Each row is a point on a landscape with many peaks, with its height.
From any point a climber steps to the highest of the 2 points nearest to it. It stops when none of these is higher. Distance is the straight distance between rows; heights are no part of it.
z26: [ -3, -17,  16, -24,  -4,   7,   5, -16, -17,   4,   3, -15,  14,   8,  11,
   0, -13,  -2,   7,  15,   1,  -7,  -1]  h=772
z904: [-27,  -5,  -7,   0,  13,  12,   6, -14,  -4,  27, -12,  -3,  16,   1, -10,
 -17,  -5, -12, -13,  21,  12,  11,   6]  h=449
z999: [ 10,  -8,  -3, -18,  -7,  28,  -5,  -7,  12, -21,  -9, -21,  -4, -12,  18,
  15, -31,  -8,  11,   1,   0, -27,   4]  h=382
z932: [ -9,  15,  -7,   9,  -1, -13,  -3,  -1,   1,  23,  -6,  17,  19,  11, -28,
   1,   3,   7,  -8,   3,   4,  12,  -5]  h=131
z947: [  6,  26, -13,  39, -20, -30,  23,  17,  -9,   5,  -6,   8,  -2,   1,  -7,
  20,  -7,  -4,   1,  -7, -26,  12,   9]  h=341
z129: [ -4,  -2,  21,   6, -12,  -8,   9,  -1, -12,  17,   2,  12,   9,   4,  -2,
 -12,   0,  10,   1,  15,  -3,  11, -35]  h=546
z500: [ -3,  13, -17, -10,  11,  -2,   1,  -2,  -7,   4,  -4,  -2,  15,  17, -17,
   3,  -3,   7,  -2,   6,   9,   2,  25]  h=548
z483: [ 13,  -8,  20, -14,  13,  31, -12, -13,  12, -23,  11,  -9, -14,   3,  30,
   9, -10,  18,   6,  15,   7, -13,  -8]  h=453
z895: [  6,  20,   6,  12,  -6,  -8,  23,   4, -10,  14,   8, -13,  11,  17, -13,
  -6,  10,  14,   3,   8,  -3,   3, -15]  h=499
z382: [  3,   4, -15, -14,  18,  16, -13,   4,  10, -12,   7,  -3,  -2,  -5,  -3,
   1,   2,   5,  -1, -23,  17, -12,  10]  h=545
z763: [ -2,  23,  -4,   9,  -3,  -3,  -5,   3,   3,  26,   3,   6,  15,  26, -38,
  -9,  20,  12,  -3,  -6,  12,  16,  -6]  h=105
z720: [ 13, -11,  -6,  -4, -19, -32,  -4,  19,  -9,   7,  10,   7,  10,  -8, -10,
   1,  -5,  -2,  -6,  -7, -22,   6,   0]  h=403
z527: [ 15, -14,   4, -27,   6,  15,  -9,  -5,   2, -17,  10,   3,  -2,  -7,  16,
   2,  -4,  -1,   9,  -8,   6, -16,  -1]  h=417
z594: [ 14,   0, -13, -19,   3,  16, -24,  16,  11, -26,  -2,  -7, -12, -19,   6,
  26, -24,  -5,   4, -19, -10, -24,  10]  h=364
z227: [ -3, -10,  11, -16,   9,  21,  -5, -22,  -7,  -6,   1,  18,  17,   8,   1,
 -26,  11, -10,  -6,   3,  10, -12, -14]  h=347
z300: [ 13,  21, -17,  32, -13, -37,   1,  21,  -1,   2,   0,   4,  -9,  -8, -11,
  21,   0, -11,   1, -15, -32,   7,  24]  h=362
z986: [ 14,  20,  -1,   5,  -6,   2, -23,  16,  11, -13,  20, -12, -27, -21,   8,
  31,  -7,   6,  16, -26, -13, -10,  16]  h=377
z443: [-16,  -9,  -1,  -4,   0,   7,  14, -14, -19,   0, -11, -27,  10,   3,   9,
 -11, -10,  -7,   2,  15,  14,   5,   5]  h=562
z93: [ 19,  -3,   4, -23,  -6,  21, -31,   2,  17, -20,  11, -14, -14, -17,  18,
  22, -36,   2,  13, -10, -12, -25,  -4]  h=391
z271: [ 18, -16,  16,  -7,   6,  -1,  -3,   5,  -1, -16,  12,  11, -16,  -8,  20,
  -7,  25,   7,   1,  -4, -11,  -8, -12]  h=367
z312: [ -3,  -5,  27,   4,  18,  13,   2, -22,  -7,  -9,   3,   1,  -4,  10,  14,
 -15,  20,  11,   1,  28,   9,  -2, -18]  h=771
z663: [  5,  -3,  15, -29,   9,  27,  -2, -26, -12,   1,  10, -19,  15,  10,  11,
  -2, -14,  -5,   1,  15,   6, -24,   2]  h=694
z349: [  9,   7, -25,  20,  -4, -13,  -5,   3,   1, -12, -11,   7, -10, -22,  -4,
  34,  -5, -26,   4, -21, -14,  -2,  19]  h=428
z461: [ 18,  16,   4,   6,  -1,  -4, -31,  12,   2, -13,  23,  -3, -32, -10,  15,
  17,  11,   9,  22, -21, -19, -16,   0]  h=360
z890: [-18, -34,   5,  -7, -16,   0,   3,   5,  -9,   5, -14,   5,   5,  -3,  10,
 -13, -10, -23,  -2,  14,   5,  18,  -5]  h=611
z170: [ 10,  21,  13,  15, -11, -15,  -5,   3,  -8,   3,  17,  -3,  -7,   0,  -5,
  21,  18,  19,  21, -15,  -9,  10, -12]  h=315
z86: [  9,   0,  11, -16,  -1,  20,  -4, -37,   0,  -2,   7, -29,   2,   5,  29,
   2, -17,  14,   9,   3,  -4, -30,  -2]  h=590
z140: [-11,   5,   2,  11,  11,   4,  11,  -8,  13,  12,  -3,   9,  -4,   8, -11,
 -33,  23,   9, -14,   4,  15,  15, -12]  h=410
z496: [ 12,  -1,  -1,  -3,  12,   0,  -9,  15,  16,  -9,  12,  -5, -26, -37,   5,
  17,  -3, -14,   3, -21, -19, -12,   7]  h=495
z896: [ -2,  -3, -12,   2,  11, -17,  -2,  20,  21,  -2,   2,   3, -17, -38,  -9,
  17,  -4, -17,  -8, -19, -15,   2,  12]  h=523
z8: [  5,   1, -11,   0,  -3,  -7,   5,   8,  -6, -11,  -4,  -6,  -2, -15,   3,
   9,  -5,  -5,   4,  -9,   8,   4,  13]  h=602
z992: [ 19,   7,   2, -13,   2,  14, -26,   4,   2, -19,  14,  -2, -12,  -2,  13,
  11,  -7,   2,  18, -14,   2, -24,   0]  h=446
z942: [  2,  -7,  -2,  -4,  -6,  -9,  12, -12, -20,  13,  -4,   1,  17,  12, -12,
 -21,   0,  -2,  -7,   2,   5,  -1, -17]  h=422
z174: [ -3, -19,  -3,   1, -14, -27,  -7,  14,  -5,   6,  -6,  10,   2, -29,  -1,
   1,  -6, -14,  -8,  -7, -16,  12,  -9]  h=366
z541: [-22,  -1,  12,  13,  13,  12,  11, -16,  -2,  21, -19,   0,   8,   3,  -4,
 -23,   2,  -3, -14,  19,  13,  14, -15]  h=491
z651: [-23,   5,  -4,   3,  -4,  -5,  16,  -1,  11,  22, -13,   7,   3,   1, -11,
 -14,  -6,   0, -12,   4,  16,  22,   4]  h=327
z855: [  4, -18,   8, -15,  -9,   2,  -6,   0,  -4, -10,   5,  12,   3,  -9,   9,
  -8,   1,   1,   1,  -2,   4,  -3,  -1]  h=412
z749: [ -4, -20,  -6,  -5,  -4,  10,   3,   7,  10, -14,  -6,  -8, -14, -13,  14,
   7,  -6, -13,   6,  -6,  10,   3,   4]  h=647
z593: [  3,  13, -12,  21,   4, -29, -11,  22,   4,   1,   6,  -4, -13, -17, -15,
  15,   9, -12,  -2, -30, -29,  -2,  24]  h=384
z38: [ -5, -13,  13, -20,  -8,  -2,   0, -14, -15,   7,   3,  15,  21,   7,  -2,
 -27,   7, -15,  -3,   7,   5,  -3, -17]  h=379
z686: [ -8, -14,  -6, -26,   6,  24,  -9,  -4,  -3, -13,  -8,  -4,  14,   2,  -1,
   1, -14, -12,   2,  -1,  16, -11,   9]  h=336
z693: [  6,  16, -24,   1,  -9, -27,   3,  14,   1,  13,  -6,  20,  12,   7, -23,
  -4,   1,  -6,  -3, -11,  -3,  10,  13]  h=639
z532: [ 11, -12,  18, -12,  -9,   8,   3, -17,  -3,  -8,   0, -14,  -3,  -2,  34,
   5,  -3,  13,  14,  -1,  -5,  -7,  -2]  h=473
z125: [-12, -15,  -6, -11,  10,   3,  -2, -11,  16,  -1,  -2,  19,   1,   2,  -6,
 -31,  18,  -2, -18, -15,  12,   5,  -5]  h=259
z558: [  4,  -9,   6,  -6,   0,  18,  11,  -4,  11, -21,  -4, -16, -18, -17,  32,
  12, -12,  -1,   7,  -2,   9,  -5,   1]  h=613
z360: [-11,  20, -26,  18,  -3, -16,   9,   4,   8,  12, -26,  15,   7,   4, -22,
  11,   1,  -2, -15,  -1,   1,  14,  25]  h=653
z782: [-21, -19,  -6,   2, -16, -18,   0,  13,   2,  21, -16,  18,  17,   8, -11,
 -22, -13,  -4, -16,   6,  -5,  26,  -6]  h=184
z468: [ 16,  12, -24,   7,   5, -14,  -5,  16,  -5, -24,  -2,  -9,  -9,   2,   5,
  30, -17,  -4,   7, -12, -23, -15,  36]  h=439
z908: [  8,  10,  -2,  17, -12, -17,   4,  10,  -2,   6,   5,   6,  -8, -10,   0,
   3,   8,   1,  -3, -15, -10,   9,  -2]  h=615
z65: [ 11,  13, -17,   5,  -3, -20,  -4,  17,  -2,  -8,  12, -11,  -7,  -1,  -3,
  24,   1,  12,   9, -18, -19,  -4,  25]  h=467
z308: [ 19,  -4,   8,  -3,   4,  -5,  -4,   2,   6, -20,  11,  -4, -22, -20,  15,
   6,  11,   5,  12, -17,  -6, -14,  -6]  h=349
z752: [  2,  -9,  23, -12,  10,  24,   8, -23,   0,  -8,  -3, -23, -12,   1,  27,
  -3,  -9,  -1,  10,  24,   9, -10, -12]  h=550
z775: [ 10,   1,  -7,  -6,   1, -10, -12,   5,   6, -10,   9,   2,  -6,  -2,  -1,
   1,  15,  -1,  10, -25,  -4,  -8,   4]  h=326
z350: [ 12,  18,  -5, -15,   5,  26, -20,  -5,  -6, -13,   4, -16,  -5,   7,  15,
  17, -24,  10,  10, -10,   4, -24,  -1]  h=475
z445: [ 16,  19,  -6,  18, -16, -23,   3,  21, -12,  -5,  11,  -8,   3,  12, -11,
  25,   4,   8,   7,  -2, -18,   3,  15]  h=502
z488: [-20, -10,   7,  -9,   2,   1,  -6,  -7,   7,  14,  -3,  30,  12,   7,  -9,
 -42,   9,  -3, -23,   4,  10,  12, -13]  h=235
z614: [-22, -19,  12,   5, -11,   6,   5,   1, -11,  16, -14,   1,   5,   2,   6,
 -24,  -6,  -2,  -9,  21,  15,  18, -13]  h=544
z83: [  2,   7,  -1,  -6,  21,  16, -19,  -5,  11, -20,   9,   0, -10,   6,   8,
  -5,  14,  13,   2,  -7,  10, -15,  -2]  h=593
z197: [  1,  16,  -7,  23,  -8, -14,  -4,  15,  -4,   5,   8,  -4,   2,  17, -19,
   0,  23,  13,   8, -19,  -5,  11,  -4]  h=482
z50: [ 11,   5,  -4,   8, -10, -29,  -6,  24,   8,  16,  11,  23,   6,  -2, -20,
  -9,  18,   6,  -3, -16, -15,  15, -19]  h=492
z770: [ -2, -29,  28, -17,   9,  44,  -6, -24,   3, -12,  -1, -12, -11,   8,  25,
 -15,  -7, -11,   7,  28,  11, -15, -14]  h=516
z248: [ -2,  12,   7,   9,   4,   3,   4,  -9,   6,  27,   8,   4,  20,  28, -36,
 -24,  22,  17, -15,  10,  -2,   8, -18]  h=76
z122: [ -3,  10,   2,  10,  -2,  16,  18,  -4,  -3,  -6, -12, -13,   0,  -9,  16,
  23, -12,  -6,  16,   5,  16,   4,   5]  h=552
z631: [  1, -19,   9, -12,  21,  35,  -7,  -1,  20, -22,   1,  -1, -17,   0,  19,
 -15,  -6,  -6,  -8,   8,  21, -10,  -6]  h=452
z716: [ -7, -35,  24, -23,   3,  18,   8, -24,  -7,  -6,  13,   6,  -2,  13,  21,
 -33,   9,  -8,   1,  21,   2,  -4, -15]  h=642
z637: [  2,  -2,   4, -11,  18,  14,  -8,  -8,   5, -15,   8,  19, -10,   6,  11,
 -18,  30,  -2,  -1,   1,  10, -17, -13]  h=646
z187: [-14, -22,   4, -21,  13,  27,   4,  -8,   8,   3, -14,  -2,  -8,   0,   2,
 -17,   1, -22,   0,  20,  26,  -2,  -3]  h=423
z435: [ -8,   4,  -2,  -8,   8,   1,   8,   1,   3,   2,  10, -11,   5,   8,  -2,
  -7,   5,   9,  -5,   3,  12,  -4,  -1]  h=451
z12: [ -6, -25, -11, -22, -13,   8,  -2,   6,   7,  -2, -14,  11,   2, -13,  -2,
   4, -14, -27,  -2,  10,  12,   0,  14]  h=503
z123: [-10,  12,  22,   9,  35,  15,  -1, -16,   2,   8,  15,   3,   0,  20, -12,
 -22,  35,  16, -11,  27,   0,  -5, -15]  h=275
z656: [  3,   2,  -6,  -7,  -9, -11,  15,   3,   1,  21,   4,   6,  -1,   0,  -8,
 -22,   7,  -5,  -7,  -1,   7,   7, -10]  h=474
z529: [ 12,  13,  16,  -1,  -9,  -9,   1,   0,  -8,   2,  15,  -6,   6,  16,   2,
  12,  16,  20,  18,  -3,  -7,  -7, -11]  h=287
z772: [ -1, -10, -20,  -1,  -6, -20,   4,  20,  10,  -4,  -4,   9,  -3, -24,  -5,
  11,  -6, -16,  -3, -16,  -3,   6,  22]  h=558
z438: [-12, -16,  -3, -16,  -3,   8,  -1,  -3, -14,   7,  -3,  -1,  15,  10,  -7,
  -7, -12, -18, -10,   8,  14,  -2,   9]  h=369
z537: [ -6,  11,  14,   4,  23,   9,  -3,  -6,   2,  -1,   8,   3,   0,  18,  -8,
 -12,  29,  20,   0,   8,   8,   5,  -9]  h=301
z735: [  3,  24,  -6,  18,  -3,   2,   3,  -4,  -9,  -4,  -5, -10,  -1,   3,   7,
  26, -12,   1,  13,   1,   4,  -8,   7]  h=525
z199: [ -8,  -1, -10,  18, -10, -28,  11,  17,   5,  17,  -3,  15, -10, -14,  -8,
  -6,  -2, -10,  -6, -16,  -4,  17,  -6]  h=565
z722: [ -7, -18,  14,   0, -19, -13,   0,   4, -17,   6,   1,   5,  11,  -2,   5,
  -3,  -3,   6,  -1,   3, -11,  10, -21]  h=612
z521: [  3,  16, -11,   9,   1, -14,  16,   2,  -8,  11,  -6,  -6,  14,  19, -19,
   9,   3,   3,   4,  -1,  -1,   1,  14]  h=616
z299: [ 10,  16,   9,  15,  -5, -14, -23,  13,   0,  -6,  17,   3, -13, -10,   2,
  21,  15,  11,  18, -20,  -8,  -4,   6]  h=340
z781: [-18,   5, -10,   6, -15, -13,  -1,  11,   4,  27, -11,  18,  32,  13, -25,
 -14, -10,  10, -19,  12,  -2,  17,  -7]  h=155
z642: [ -1,  20, -26,  19,  -7, -29,   0,  15,  10,  11, -15,  28,   1,   3, -29,
  10,   2,  -5,  -2, -11, -16,  16,  29]  h=731
z603: [  9,  20, -13,  25,  -9, -29,   9,  17, -12,   4,  -3,  -3,   6,  25, -25,
  17,  10,  10,   4,  -8, -10,  12,   8]  h=547
z938: [  4,  22, -10,   0,  16,  21,  -7,   0,  -4,  -9,   2, -13,  -3,   8,   5,
  12,  -6,   7,   9, -14,  20, -22,   7]  h=506
z211: [-23,   9, -15,   8,  -2,  -9,  23,  -1,   2,  10, -14,   3,   5,   6, -13,
   1, -12, -12, -13,  20,  12,  14,  18]  h=300
z731: [  8, -24,  12, -17,  -5,  41,  -5, -10,  18, -26, -13, -25,  -6,  -6,  18,
   8, -18, -13,  14,   2,   8, -23, -13]  h=405
z436: [  2,  -6,  -5,   3,  -6, -13,   6,   9,  13,  10,  -1,  22, -11, -15,  -4,
 -23,   7,  -6,  -9,  -9,   0,  11, -11]  h=518
z929: [ -9,   8, -16,  22,  -5, -14,  10,   1,   7,   3, -17,  11,   1, -10,  -4,
  13,  -5,  -3,  -6,  -5,  11,  22,  23]  h=605
z627: [  9, -27,   7, -19, -17,  -6,  -1,  -1,  -5, -10,  -3, -10,  -2,  -8,  22,
   3,  -7,  -3,   7,   0, -11,  -3,   3]  h=443
z848: [ -4,  14, -19,   8,  -7, -25,   6,  21,   9,  -2,   6,   5,  -6,  -7, -11,
  10,   1,   1, -10, -14,  -2,   6,  26]  h=517
z740: [ -4,  18,   7,  25,  10,  -2,  13,  -5, -20,  26,   3, -20,  23,  19, -36,
 -14,   8,  12,  -9,  16, -12,  11, -16]  h=34
z292: [  9,  -1, -11,  12,   1,   0,  -7,  11,   9, -21,  -9, -12, -20, -33,   6,
  41, -13, -19,   7, -22, -19,  -5,  17]  h=448
z865: [-14, -34,  22, -13,  -5,  12,   5, -12, -16,   5,  -3,  -7,  -8,   5,  17,
 -27,  -2, -10,   1,  22,   2,   5,  -9]  h=579
z127: [-12, -35,   6, -19,   0,  20, -11,   6,  14,  -3, -16,   9,  -4,  -7,   1,
 -10,  -4, -31,  -2,   7,  18,   5,   4]  h=462
z322: [ 11,  24, -14,   5,   4,   1, -20,  11,   3, -21,   5,  -9, -17,  -8,  13,
  37, -16,   0,  19, -24,   4, -19,  15]  h=396
z928: [ -8, -20,  28, -11,  21,  22,  -1, -33, -11,  -7,  10,  -1,   1,  12,  16,
 -26,  16,  -4,  -5,  31,  -5, -16, -16]  h=704
z732: [  9,   2,  11, -12,   7,  13,   1,  -8,  -9,  -3,  19, -11,   9,  10,  11,
  -4,   6,  18,   3,   5,   7, -13,  -5]  h=414
z990: [  1, -11,  -3, -10,  12,  -2, -19,   6,  17,  -6,   7,  24,  -7, -13,  -8,
 -19,  23,  -1, -13, -18,  -2,   3,   1]  h=282
z246: [ -8,  26, -31,  29, -14, -30,  -3,  18,   6,   1,  -6,   9,   0,   8, -31,
   9,  13,   0,   0, -26, -13,  11,  16]  h=643
z384: [ -1,  -1,  -9, -12,   5,   9,   3,   7,  -9,  -3,   5, -12,  14,  10,   2,
   6,  -9,  13,   0,   1,  13, -12,  19]  h=493
z961: [ 27,   2,  -1,  -4, -23, -30,   7,   4,  -7,   2,   6,  -3,   3,  -6,   1,
  14,  -1,   0,   6,  -3, -30,  -5,   8]  h=442
z281: [  4,  13,   5,   4,  -7, -12,   3, -14, -19,  12,   6, -14,  15,  17,   2,
  17,   0,  17,  17,  11,  -6,  -2,  -7]  h=260
z557: [ -4, -23,  20, -15, -18,  -3,   1,  -7, -22,   9,  -7,   6,  12,   3,  11,
   0, -15, -10,   1,  12,   1,   7,  -6]  h=688
z866: [ 12, -11,  -2, -16,  11,   1, -24,   5,   9, -15,  19,  13, -12, -18,  -1,
  -9,  15,  -8,   0, -24,  -5, -15,   4]  h=303
z87: [ 20, -12,  -7,  -6, -20, -22,   8,   1,  -8, -17,  -4,  -5,  -2,  -8,  17,
  27, -18,   1,   8,   8, -29,  -9,  30]  h=501
z808: [-13,  -1,   0,   4,   1,  -1,  17,  -7, -19,   7,  -9, -17,  16,  10, -10,
  -3,  -4,   4, -12,  23,   2,   6,   0]  h=621
z513: [  5,   8,  -8,  14, -18, -23,  19,   6, -11,  10,   3,  -7,   5,   3,  -6,
   6,   7,   6,   7,  -3,  -3,  13, -14]  h=560
z261: [  4, -13,  13,  -3,  24,   9,  -7, -21,   0, -14,  -6,  26,  -3,  11,  18,
 -22,  22,  -2,  -3,  22,   2,  -4, -19]  h=707
z486: [  3,  27,  14,  11,  10,   1,  18, -12, -14,  21,  15, -28,   8,  13, -12,
   1,   6,  16,   8,  10,   4,  -5, -11]  h=454
z280: [-22, -15,  -3,   2, -12,  -8,  -9,   5,  11,  20,  -6,  33,  12,  -5, -11,
 -29,  -3,  -1, -24,  -4,   5,  18, -15]  h=212
z368: [ -5,  -1,   9,  -4,  21,  22,   3, -19,  -5,   8,   3,  -7,  11,   8,  -6,
 -20,  11,  -4,  -7,  11,  16, -12, -11]  h=339
z854: [ -2,  10,   3,   3,  16,  35,  -9,  -8,   3, -20,  -5, -15,  -4,  -2,  19,
  11,  -7,   5,   9,   2,  18, -14,  -2]  h=476
z905: [ 11,  14,  -6,  28, -20, -31,   4,  28,  -3,  15,  -1,  15,   5,   2, -18,
   6,   5,  12,  -5, -17, -17,  18, -22]  h=437
z337: [-20, -12,   3,   7,  -7,   7,  -1,  -3,  11,   1, -20,  15,   1, -16,   3,
  -6,  -2, -15,  -4,   5,  23,  20,  -6]  h=494
z652: [-23, -20,   6, -21,   8,  20,  -1, -18, -14,  27, -11,   1,  16,   6,  -7,
 -20, -13, -18,  -9,  21,  16,   2,   1]  h=409
z940: [ 10,  15,  18,  -4,  11,   8,  13, -13,  -7,   7,  23, -22,   4,  23,  -3,
  -6,  19,  22,  10,  12,  -1,  -9, -15]  h=415
z669: [  2,  21, -11,  18, -12, -18,  14,  -2, -17,   2, -15,   4,   4,   0,   4,
  31, -11,  -2,   8,   3,  -4,   8,  10]  h=534
z694: [ -7,  -5, -19,   9,  -5, -14,  22,   8, -17,   8, -17,   0,  12,  12, -10,
   9, -19,  -5, -13,  17,   1,  10,  16]  h=277
z768: [  6,   1,  12,  10,  -1,  -5,   4,  11,   5,  13,  17,  17,   0,  11, -13,
 -13,  28,  17,  -2,   1,   3,  19, -19]  h=373
z634: [ 15,  -1,   0, -19,  -9,   9, -15,  10,  11, -14,  20, -20, -20, -12,  32,
  21, -24,  17,  13, -11, -13, -21,  11]  h=413
z20: [-10,   9, -15,  30, -19, -22,  18,   9, -10,   1, -20,  12,   6,  -9,   8,
  18,  -7, -12,  -8,  -1,  -3,  19,   8]  h=568
z925: [ 12,   1,  -3,  -8, -13,  -1,  12, -14,  -3,  -9,   0, -23,  -5,   3,  22,
  10, -14,   6,  13,  -2,  -7, -16,   4]  h=500
z769: [  0,  14, -18,  26,  -3, -18, -10,  12,   3,  -4, -10,   1, -18, -27,  -3,
  19,   7,  -6,   4, -28,  -4,   2,  18]  h=408
z733: [  6, -20,  -4,  -6,   7,   2, -16,  17,  12, -18,  -2, -13, -20, -46,  11,
  29, -16, -22,   5, -14, -21,  -7,  11]  h=471
z600: [-23,   0,  11,  11,  14,  10,   6, -20,   7,  27,  -3,  13,   4,   6, -15,
 -39,  14,   6, -25,  21,   6,  14, -18]  h=450
z229: [  5, -24,  17, -16,   7,   1,  -8,  -1,   7, -19,   7,  11, -14, -17,  19,
 -14,   9, -11,   1,   2,   1,  -5, -11]  h=388
z206: [ -9,  17,  -9,  14,   8, -11,  24,  -6, -22,  15, -10, -20,  19,  20, -21,
   7,  -7,   4,  -7,  18,  -1,   0,  11]  h=686
z793: [ 12,  -1, -11,  -9,  -3,  -1,   0,   4,   0, -14,  -6, -11,  -5, -12,   8,
  24, -18, -15,   6,  -4,  -7, -12,  14]  h=566
z507: [-16, -21, -13,  -8,  -9,  -8,   0,  11,   0,   8, -14,  15,   5,  -9,   3,
   0, -12, -15, -11,   8,   7,  19,  10]  h=549
z900: [ -7,  18,   8,   4,  19,   6,   6,  -9, -15,  23,   8, -17,  21,  21, -25,
 -20,  19,  13, -10,   9,   7,   5, -13]  h=53
z739: [ 12,  -5,   4, -31,  11,  28, -12, -23,  -3, -16,   5, -26,   4,  10,  19,
  -2, -18,  11,   7,   6,   8, -33,  -5]  h=635
z660: [-11,   0,   7,  -7,   8,  20,  19,  -9,   2,  -6,  -8, -20,  -9,  -8,  18,
   6, -12,  -9,   6,  18,  15,  -6,  -4]  h=581
z823: [ 16,   7, -12,  -3,  -8, -11,  12,  -9,  -7, -16, -11, -18,  -1,   4,  11,
  29, -25,   2,  12,   6, -15, -15,  23]  h=532
z878: [-19, -20,  15,  -7,  16,  24,   1, -19,   4,   7,  -5,  12,  -4,   5,   4,
 -33,   9, -13,  -9,  22,  18,   5, -11]  h=389
z405: [  1, -28,  15, -16,   1,  37,  -9,  -4,  20, -29,  -7,  -2, -19,  -8,  16,
   2,  -4, -13,   4,   8,   8, -11, -12]  h=429
z92: [ -1, -17,  15, -24,  22,  44, -16,  -7,   5, -22,   4,   1,  -9,   9,  24,
 -10,  -9,   5,   3,  16,   8, -16, -12]  h=480
z706: [ -8,  21, -14,  12,  -2, -13,   5,  17,  19,  12,   6,   8,  -4,   3, -18,
  -1,  13,   9,  -7, -21,   1,  16,  15]  h=477
z645: [ -7,  28,  -7,  13,   3,  -4,  16,   1,   2,  24,  -1, -10,  17,  23, -44,
   0,   6,  13, -11,   4,   7,  19,   3]  h=81
z474: [ 16, -10,  13, -18,  -3,  22,  -9,  -4,  12, -23,  20, -17, -18,  -8,  35,
  11, -24,  21,   5,  -3,  -7, -15,  -6]  h=433
z853: [-10,   9,  13,  17, -12, -12,   6,  13,   1,  26,  -1,  13,  12,   6, -18,
 -12,   2,  18, -11,  12,  -2,  27, -23]  h=478
z959: [-10,  22,   1,  20,   0,  -4,  -3,   2,  12,   4,   5,   6,  -6,  13, -16,
 -10,  26,  18,  -3, -23,   8,  12,  -1]  h=432
z317: [-13,   2,   0,   9,  -1,   3,  18,  -4,   0,   3, -16,   2,  -1, -11,   3,
  11, -12, -16,   0,   7,  22,  17,  -4]  h=524
z124: [ 23,  15, -25,   6,   1,  -2, -16,  11,   7, -27,  -9, -11, -22, -11,  17,
  39, -28,  -3,  14, -17, -18, -21,  30]  h=416
z2: [-17,   7,  -9,   8,   1,  -5,   7,  -9,  11,  25,  -6,  10,  14,  12, -23,
 -33,   6,  11, -22,  -2,   7,  26,  -6]  h=365
z164: [  7,  10, -15,  11, -13, -33,  -9,  18,   7,  20,   0,  22,  10, -10, -24,
   1,   8,  -1,  -5, -22, -23,  10,   4]  h=559
z218: [ 23,   0,  -8,   7, -13, -29,  -6,   2,  -7, -11,  -5,  -2,  -5, -14,  10,
  33,  -8,  -5,  12,  -8, -39,  -8,  15]  h=472
z620: [ -2,   2,  21,   8,  14,  -2,   0,  -2,   0,  -3,  19,  25,   5,  18,  -1,
 -17,  32,  13,  -1,  17,   3,   8, -25]  h=333
z454: [ -9,   8,   8,  21,  -6,  -6,  -4,  12,  15,  15,   6,  30,   3,  17, -24,
 -21,  17,  25, -15,   6,   2,  26, -15]  h=421
z22: [ -9,  -4,  14,  -2,  34,  33,   6, -21,   4,  -5,   1,  10,  -1,   8,   3,
 -29,  19,  -8, -10,  16,  15,  -8, -10]  h=363

Where does a climber stop that starts at each point below?
z248 => z938
z645 => z938
z775 => z938
z300 => z772
z537 => z26
z123 => z26

Call two points neighbours if one is among the 2 nearest of the other. Go from one point of each pair to the other, from neighbour to neighbour, staying as high as possible. Name the lowest point that can't be avoided.
z749 / z642 => z735
z26 / z206 => z443
z26 / z908 => z732
